Points, in no order, along strands that fork, close into loops and pass close to each other.
Points whose rows are less than 36.7 apart are linked; no others are. Some points are linked to none.
(43): [-27   2 -17  -2  19 -11 -33  16   2 -23 -12  -3  12  10  30]
(436): [  9 -14  -2  16   3  -5  16 -27  12   0  24   9   6 -20 -12]
(100): [  8 -10 -10   5   5  -2   2   7  14  10   7   5  13 -11  -4]
(218): [-17 -13 -19   6  -1 -20 -31 -27  17 -30  -1 -11  27 -26  28]
(306): [-10   2 -15   2   1 -14 -24 -32  23 -40   5  -4  18 -25  13]
(472): [  8 -29 -19 -13   4  20  25   5  -1  28 -20  22  -6 -21  16]
(2): [-10   1   8 -12  18   7 -15  47   1   1 -19 -13  -3  31  18]
(573): [  8 -20  -9   2  -1   4  10 -36  21 -20   7  -7  12 -44 -14]
(574): [ 20  16  40  11 -14  17  28   1 -25   9  25 -18 -13  21 -49]
(406): [ -2   2 -18  -1   3  -6 -16 -22  23 -30   0  -5  15 -23   2]
(120): [  4   3   7   3   2   5 -15  18  14  -4  -6  -3  11  15   2]
(335): [  4  27   0   0   1  -9  28   5 -10  19   9  12 -16  11  -8]
(506): [  7   2  30   5 -12  10 -37  -2  -5 -14   6 -20  15  16  -9]
(551): [  6  -5 -15  -6   3  -1  -4  -6  19 -11   0  -1  16 -19  -8]
(31): [-19   7 -13 -13  21  -6 -23  29   7 -13 -19  -4   1  13  17]
(95): [ -3 -23 -30 -18   4  18  10 -11   6   3 -33  16  -6 -28  12]
(175): [ -5  13   6   1  -3  -5   6  29 -10  26   2   3 -13  29  15]
(254): [ -7  21   7 -10  -9  -2   9  36 -20  29  -3  -6 -27  42  17]
(422): [ -6 -12 -32 -15   3   8  -5  -6   3  -7 -20   5   3 -29   4]
(226): [  9  -2 -20 -19   1  -3  53   0 -27  34  -5  22 -27 -20  -7]
(547): [ 11 -27 -19  -5   2  11  13 -25  12  -9  -7   3   6 -35  -9]
(421): [  8 -12   7   8   6  -5   6 -40  33 -35  16 -12  14 -33 -17]
(204): [-11  -2  20  -9  10  11 -27  47 -11   1 -15 -21  -2  38  14]
(385): [-12  10   9  -6   3   0 -37   3   7 -34 -15 -11   9  20   6]
(344): [  0   4  28  11 -14   6 -29   8 -17   5   9 -11   5  23  -3]
(568): [ 0  8  1 10  0 -6  5 14 -1 20  7 12 -2 18  7]
(79): [  0  32   3 -20  -9   0  25  32 -19  28  -3  -3 -28  39   5]
(546): [  5 -18  -9  12   1  -5  22 -19  -1  13  17  15   1 -24  -9]
(232): [ 5  3 -2 10  2 -9 13  4  2 20 11 13  4 -2 -2]
(219): [-21   9  -4   4   6 -15 -39   0   8 -34 -12  -5  14  11  21]
(75): [ -5  -5  26  -4   1  11 -34  39 -14   0  -5 -21   1  31   4]
(358): [  0  31  25   7 -20   5 -12   0 -31   3  15 -11 -11  21 -22]
(131): [  8 -29 -16 -11   0   8  31   3 -10  40 -15  24 -13 -20  19]
(511): [ 10  -8  24  26  -3 -11   8 -41  31 -31  25 -10  10 -17 -17]
(227): [-20 -11 -35  -8   6  -4 -19  -3   4 -10 -14   1   9 -25  14]
(23): [  5 -29 -23 -16   6  21  22  -5   6  16 -30  19  -4 -25  11]
(591): [  7  -9  10  23   2 -12  13 -33  21 -13  28   1   6 -16 -15]
(544): [  8  12 -15 -17   2  -6  48   3 -21  29   4  16 -19 -13 -14]
(318): [-22 -10 -30   2   3 -14 -28 -16   6 -19  -8  -2  19 -26  24]
(76): [  4  26  23  14 -15   1  -5 -12 -23   1  12  -3 -16  18 -19]
(606): [ -2  18  28   9 -18  -2 -29  11 -31   9  19 -18   0  21 -13]
(217): [  5   8  16   0  -4   8 -34  -2  11 -28  -8 -15  15  18  -2]
(473): [11  3 16 14 -3  1 -9 -1 11 -2  7  2 10 14  1]
(394): [  5  11  23  21 -10  -1 -10 -16  -4   1  14  -1  -4  18  -8]
(15): [ 10 -27 -13   2   3  11  18 -14   5  14   2  10   5 -29  -6]
(230): [-14   6  -1 -12  18   1 -20  41   5 -11 -23  -8   1  22  17]
(7): [  6 -15 -19 -12  -1   1  44  -9 -23  38  -6  30 -22 -23  13]
(465): [  7   6  35  15 -16  -2  43 -37   6 -22  21  -7 -18   8 -57]
(480): [  5  11 -12  -2   1 -14  32   1 -11  21  12  19 -12  -6  -3]
(351): [ 10  32   5 -11  -2   1  31  20 -11  24   0   3 -24  26  -4]
(458): [  3   1  22   3  -4   7 -25  22  -2   0  -7 -10   6  26   3]

A piece is two or more points that can be reached from each other along the links. Count, over all rows, the pieces, the separate loops (a circle has one, a figure eight two, a Y none), the forks (points with three links) and the tips (points with one).
pieces: 3
loops: 5
forks: 4
tips: 0

A fork is a point with three links, a tip a point with one. Leave the first point through the second and follow the links. Name the first fork or tip that comes.
(385), (217): (344)
(31), (230): (458)
(254), (79): (480)
(335), (351): (232)

Name the points in between on the shortest way along the links from the first point to the second, in order.
(76), (120): (394) > (473)
(218), (100): (306) > (406) > (551)
(2), (219): (230) > (31) > (43)
(318), (131): (227) > (422) > (95) > (23) > (472)
